Each row is a point on a landscape with many peaks, with its height.
A climber steps from a point to the highest of its 3 nearest points, and stops where none of them is higher. Distance is the straight distance between rows; heights are no part of it.
rus h=43: [ 2 -3 -1  9  1 -1 -7 -7 -2 -3 -6 -6  3 -5  8 -2  1  7 -2  4 -2 -2 -7]
gugod h=157: [ -6  17  10   4  20  11   6  -8   6   4  20  -6  15  15  -6   8  -1 -27
  10  22   1  -2  -7]
Ger h=518: [ -4  -5   3   0  29  19  45   8  -3   4   8   0   8  15 -31  35  -1 -15
  -4  11  14  30  -6]
fose h=515: [  4   4  -4  -1  -3  -7 -30  -8   7  -6   3   2   2  -3  16 -17   1  -1
   5   0 -18 -17  -4]
Rulon h=567: [ -3 -12   2   0  25  24  44  12  -2   2   0   5  -1   2 -26  38  -1 -16
  -9   7   6  28  -1]
vav h=683: [ -3   0  -9  -6 -24 -16 -32   7  11   0 -12   2  -7 -10  18 -28  -3  18
  -2 -22  -7 -20   6]
Seko h=633: [  3   0  -9  -1 -20 -16 -10   7  -3  -2  -9   4  -3  -1  11 -14   4  22
 -10 -14  -1  -6  13]
seze h=665: [  0  -5   4   1  11   7  14  -3   0   6   6  -4   9   2 -10  11   5 -13
  -3  11  20   8  -3]
Gibu h=678: [ -3   6   6   0  10  10   9 -10   5   7  10  -6  11   9  -6   6   3 -18
   6  17   9   0  -8]
koget h=685: [  3  -6  -1  -1   7   1  17  -2  -5   4   0  -2   1  -1 -12  12  -2  -5
  -3   7  12  11  -5]
zozuz h=487: [  1 -12  -2  -5   0   4  42   4  -9  -6  -6   6 -16  -5 -18  29   0 -11
 -17  -5   7  12   9]
Lufi h=628: [ -1  -8   2  -2  -8  -2  28   9 -11  -6 -13  -1 -14  -3  -6  18  -7   2
 -12 -17  -2   8  15]
Zupag h=615: [  1   9  -9  -4 -18 -11 -37  -5  11  -2  -4   5  -4  -2  21 -25  -6   7
   4 -16 -18 -29   3]
ses h=424: [  1  20   6  -1  21   4 -40 -14   8  10  12 -12  15   7  10 -16  -3  -3
  25  18 -12  -8 -14]
Tofif h=516: [  3 -13  -2   1  -2  -1  28   8 -11   2  -8   3 -11  -2 -10  17  -7  -2
 -10  -4   7   8  12]
Gukin h=484: [  7  10  -2  -6   4  -8 -48 -12   2   2   9   7   3  -6  14 -24  -3   1
  14   7 -20 -19  -8]
labuk h=519: [  0  -3   2   3 -10  -5   5  10 -14  -3  -8   0  -3  -4   4   2   3  12
  -5  -8   3   7   3]
Safef h=333: [ -3  23   6   5  27   5 -44 -20  17  13  14  -7  13  11   4 -18   3  -3
  26  23  -9 -13 -16]
zadek h=645: [ -4  -3  -5  -5 -31 -15 -36  10  14  -4 -12   3 -13 -13  24 -36  -3  24
  -5 -22  -9 -19  10]
zad h=529: [  6   4  -2   4  -5  -6 -28  -9   3  -6   3   4   6  -5  18 -18   2  -2
   3   2 -18 -15  -6]
nomo h=400: [  3   6   5   1   4   0 -15  -6   3  -5   0  -7   7  -5   9 -12   1  -3
   5   9 -12  -7  -7]
norur h=643: [ -2 -10   2  -4  14  11  29   5  -5   2   3   2  -1   1 -19  22  -3 -12
  -6  12  14  22  -3]
ketav h=394: [  1 -20  -1  -7 -33  -2  24  20  -9 -18 -18   3 -21  -2  -2   6   3  20
 -24 -26   3  11  21]
nepeb h=600: [ -4 -10   1  -6  22  16  38  11  -5  -3   4   5  -2   3 -24  26   1 -13
   0  12  11  27  -3]
Ziva h=599: [-10  -5   1   6  30  16  29   7  -4   8   5  -1   8   7 -21  30   2 -16
   6  12  17  23  -6]
bube h=329: [ 7 -2 -4  9 -9 -9 -5 10 -9 -6 -8  3 -1 -4  6 -5  4 13 -6 -5  0 -1  0]
vovi h=702: [ -4 -15   0   0 -12   1  35  13  -9  -6 -14   5 -15  -4 -14  20  -5   3
 -16 -17   4   9  14]
kovas h=439: [  0 -12   1  -3   2   2  30  -1  -9  -4  -6   5 -11  -1 -17  21  -2  -4
 -10   2   8  10   8]
kesa h=467: [  1 -15  -1  -4   8   5  36   4 -10  -7   0   8 -12  -7 -20  30  -3  -9
 -14   5   6  19   9]
tunot h=592: [  0 -13  -2  -1 -20   4  37  20  -8  -8 -22   1 -18  -8 -10  16   2  12
 -24 -23   6  10  21]
vir h=657: [ -2   3  -5   1 -23 -14 -33   2  13   0  -6   5  -8  -8  21 -29  -2  12
   2 -22 -12 -23   6]
foz h=384: [  3   1   1   4   1   0 -15  -5   0  -6   1  -3   7  -9  12 -12   2   3
   3  -1  -7 -10 -12]
fata h=403: [  0   9   5  -3   7   3 -22  -7   8  -1   7  -7  12   0  12 -13  -5  -5
  15   9 -15 -10 -13]
guzu h=611: [  3  -8   0   4 -14  -6  -2  11 -13  -5  -9   7  -6  -1   8  -2   2  12
  -6 -11   1   5   8]
Metet h=631: [  2  -6  -1   0   7   2  22  -1  -4   1   0   2  -5   0 -12  15  -1   0
  -4   3  16  11   4]
voza h=690: [  1  10   3  -4  16   6 -11 -13  13   8  11 -10  12   8   4  -4  -3 -10
  12  15 -10  -6 -10]
zuvaf h=570: [  2  14   5  -1  15   6 -17 -15   7   8  12  -8  16  13   5  -6  -8  -6
  18  11  -9  -5 -14]
Koli h=537: [  4 -11 -11 -10 -27 -17  -9  16  -6  -5  -9  12 -13   0  11 -11   1  26
 -10 -26   3  -3  12]
Fezu h=454: [ -1 -15   0  -3   7  12  43  13 -14  -9  -5   6 -10  -4 -23  30   5 -10
 -13   5   5  22   6]
kodeg h=658: [ -1   0   1   1  18  16  26   7  -5   7   6   3   6   7 -18  18   4 -11
   2  14  19  23  -3]
Gobe h=566: [ -1 -15  -8  -2  -7   6  45  11  -8 -10 -11   6 -16  -4 -20  24   2  -2
 -22 -15   9  12  15]
nef h=624: [ -5   1   3  -5 -34 -15 -49   6  12  -7  -5   7 -14 -13  26 -38  -2  19
  -5 -20 -12 -24   8]
girud h=490: [  1  10  -2  -6 -15 -14 -42  -6   8   0  -6   4  -6  -5  20 -28  -3   8
  12 -14 -18 -29   1]
zetu h=673: [  5  -7  -4  -1 -19 -14  -3  12  -7  -8  -6   7  -8  -1   5  -2   5  18
 -11 -16   0   5  13]
Bemot h=689: [ -2  12   5   0  12   9  -4 -16  10   8  14 -11  15   9  -1  -1  -4 -14
   9  16  -7  -5 -15]
ref h=642: [ -5   0   1   6  22  16  19   3   0   8  10  -3  13   4 -19  15   5 -21
   6  16  16  17  -6]
rup h=447: [  1  13   5  -4  17   3 -41 -15  10   7  15  -5  13  -2  13 -21  -1   1
  24  17  -8 -13 -14]
Nivim h=672: [-2 -4  3  6  1 -5 10  2 -8  4 -6 -4  2 -6 -2  4 -3  4 -1  0  8  5 -2]
Vin h=459: [ -9   3   0   4  33  16  35   7   1  13   9   3  14  11 -29  34   1 -14
   8  14  17  23  -7]
Katud h=577: [  6   5  -4   0 -11 -14 -36  -4   9  -1  -2   4  -5  -4  17 -21  -3   0
   7 -10 -16 -30   1]
vum h=458: [  4   7   2   0   1   1 -24  -9   6  -2   5   0   4  -7  12 -19   1  -3
   7   7 -14 -14 -13]
mura h=256: [  4 -15  -5  -9 -31  -8  14  18  -3 -17 -13   7 -21  -2   3  -2   3  24
 -25 -26  -3   7  22]
dig h=541: [  3  -7  -9 -10 -31 -20 -10  12  -1  -8 -13  12 -16  -4  16 -11  -1  26
 -11 -25   3  -2  11]
goto h=626: [  1  -3   3   7   1  -3   5  -6  -6   0  -2  -7   4  -2   1   2  -1   0
  -1   5   7   0 -10]
gitun h=705: [ -3   4   2   2   6   9   6 -11   9   8  10  -7  14   5  -1   2   4 -15
   2  14   4  -3  -8]
vam h=653: [-10   8   0  10  26  18  20   2   3   6  12   0  14   9 -18  18   8 -24
  12  22  19  12 -13]
kipe h=396: [ -7  11   4   9  18  18  12  -6   5   4  15  -3  15   9 -10  11   4 -26
  11  19  10   5  -9]
ror h=560: [ -2 -18  -8   1 -14   4  41  16 -10  -8 -20  -1 -18  -4 -14  23   1   5
 -21 -23   9  12  23]
zarab h=498: [  7   8  -1  -2  -4 -12 -39 -14   5  -5   9   3  -2  -5  11 -20   1   0
   9   2 -18 -21  -5]
deto h=576: [  0  -6 -12 -13 -24 -22 -18  12   4  -4 -15  10 -14  -8  17 -18  -3  30
  -5 -25   3  -7   9]
somif h=604: [  0 -15   0  -7 -26   0  18  19 -11 -15 -14   4 -17  -4  -3   6   0  16
 -21 -24  -4  11  22]
nazuf h=632: [ -2 -16  -3  -4 -16   3  31  14 -13  -9 -19   1 -17  -3  -9  12   0  10
 -16 -22   2   9  16]
zub h=709: [  0  -1  -1   0   8   1  15 -11   4   7   6  -3  10   3  -4   6   1  -7
  -1  13   9   1  -5]
Baga h=196: [ -6  25   4   8  28   1 -36 -21  12  16  20  -9  22  14   6 -16  -1 -10
  30  21  -6 -16 -18]
rigu h=703: [ 0 -4  3  5  6 -3 10 -7 -3  4  0 -4  3 -3 -2  4  0  0 -5  5 11  4 -5]
ren h=558: [  3   9  -6   1 -11 -13 -25  -4  10  -2   0   7  -1  -7  13 -15   3   4
   1 -10 -11 -19   1]
vudut h=480: [  4  10  -2  -2  -2 -11 -48 -14   4  -3   5   7  -1  -2  17 -28  -2   4
  14   1 -14 -28  -7]
fep h=682: [  7  -2  -5  10  -5  -9 -11   3  -3  -1  -5   1   2  -6  10 -10   9   8
  -3   0  -3  -5  -3]
vadu h=500: [ -1  23   7   2  21   7 -21 -20   9  13  20  -8  19  17   1  -6  -6 -10
  19  18  -8  -6 -13]
Limer h=704: [ 2 -3  1  7 -1 -4  2  0 -6  2 -7 -6  0 -5  3  2  1  2 -1  0  5 -1 -7]
Dida h=476: [  2  -8   2   3   2  -6  20   3 -13   4  -7   3  -7  -7 -12  12  -4   1
  -5   0   8  10   2]
Rago h=661: [ -1 -11  -1  -3 -23  -7  10  13 -13 -10 -13   4  -9  -2   0   4   3  14
 -10 -18  -3   8  14]
tepib h=591: [ -3  12   1  -6 -23 -11 -44   0   9  -2  -9   3  -4  -8  24 -31  -2   9
   4 -15 -14 -22  10]
nupi h=700: [ -1   7   2  -1   9   7  -4 -15   6  10  11 -10  12   9   5  -2  -2 -10
  11  12  -6  -4 -13]
lelud h=708: [ -1   0   1   8   7   1  -1  -9   3   3  -1 -12   5  -2   4  -3  -2   1
   4   6   0  -1 -10]
Migop h=526: [  5   1  -6   3 -11 -12 -12   3  -2  -7  -5   7   1  -7   9 -11   8  11
  -4  -5  -6  -7   0]
kul h=549: [  6   4  -4   4 -12  -7 -17  -2   3  -7   1   5   1  -2  18 -17   7   1
   0  -4 -11 -13  -1]
rep h=625: [ -2  13   5   1  18  10 -12 -14  12  10  17  -9  15  10   1  -2  -6 -13
  16  16  -8  -2 -14]
pum h=359: [  0 -22   0  -2 -27   2  31  21  -7 -15 -18   1 -21  -9  -4   7   4  17
 -30 -26   6  15  28]
tanog h=637: [ -1 -14   1  -2 -15   0  28  12 -15  -8 -19  -1 -15  -3 -10  17  -3   3
 -11 -17   4   6  18]
beg h=640: [ -4   3   2   4  15  14  13  -2   2   9  12  -1  12   6 -13   9   8 -19
   2  18  14   9  -8]
dat h=692: [  1  -4   6  -3  12  10  22   5  -2   6   8   2   8   0 -14  14   5 -12
  -1  14  15  16  -6]
Kemop h=696: [ -7   8   5   8  20  18  15  -2   3   9  13  -4  17  10 -14  12   8 -25
   9  20  16   9  -8]
raba h=470: [  7  11   4  -3   4  -4 -44 -12   7   0  14  -1   5  -5  13 -27   1  -3
  19  12 -14 -15  -9]
Fudu h=671: [  1 -10  -1   1  -7  -2  22   9 -15  -1 -12   2 -14  -4  -6  16  -6   4
  -5 -12   1   6  10]
nuvo h=723: [ -4  -5  -6  -5 -31 -19 -28  13   6  -4 -13   4 -12  -9  23 -28   1  24
  -5 -25   2 -14   8]
bovoz h=523: [  4 -14  -5 -12 -30 -12   2   7   0 -15 -13  11 -21  -3  11  -3  -2  29
 -17 -27  -2   6  17]
Relo h=197: [ -1 -22  -6  -3 -22   2  42  27  -9 -14 -23  -1 -27 -10 -12  13   5  22
 -32 -29  17  16  30]
lipam h=433: [  3  13   9   0  16   2 -31 -12   8   8  11  -9  14   5   7 -16  -4  -7
  22  16 -13  -6 -16]
veb h=535: [  2  -4   3  -7   8   3  28   0 -11   3   5   3  -7  -1 -17  15  -1  -4
  -8   9  10  13   3]
Gop h=630: [  1  -2   2   2  -9  -6  12   8 -18  -3 -10   4  -3  -3  -6  11  -3   7
  -3  -8   1  10   6]
Reti h=356: [ -3  28   3   8  29   4 -31 -25   9  15  19  -8  19  20  -1  -9  -1 -11
  22  27  -4 -12 -14]
topil h=701: [  3   3   1   3   5   4  -5  -9   8   2   4  -9   7   0   8  -3  -3  -4
  10   7  -4  -6 -13]
dof h=446: [  1  20   4  -1  22   1 -27 -17  11  13  17  -8  18  16   2  -9  -6  -7
  21  19  -8  -6 -13]
zogu h=475: [ -5  18   5   0  16  10  -3 -14   5   8  19  -5  17  14  -5   4  -2 -15
  12  19  -2  -4 -11]
mutu h=335: [ -4  24   8   6  23   8 -12 -18  10  11  23  -4  17  14  -6   2  -3 -18
  16  27  -2  -4 -11]
zivo h=714: [  1  -1   1   5   5  -1   8 -11   4   8   3  -7   6   1   2  -2  -1  -6
  -1   9   3   0  -7]

Call two points neighbours if one is among the 3 nearest of the other. Go from one point of each pair to the other, from neighbour to neighbour, staying as high as possible. Name the lowest point that can't be avoided.
zetu, nupi | Dida
fep, vovi | labuk
fep, nuvo | Migop
zivo, Limer | Nivim
zetu, nuvo | Koli
Kemop, dat | ref
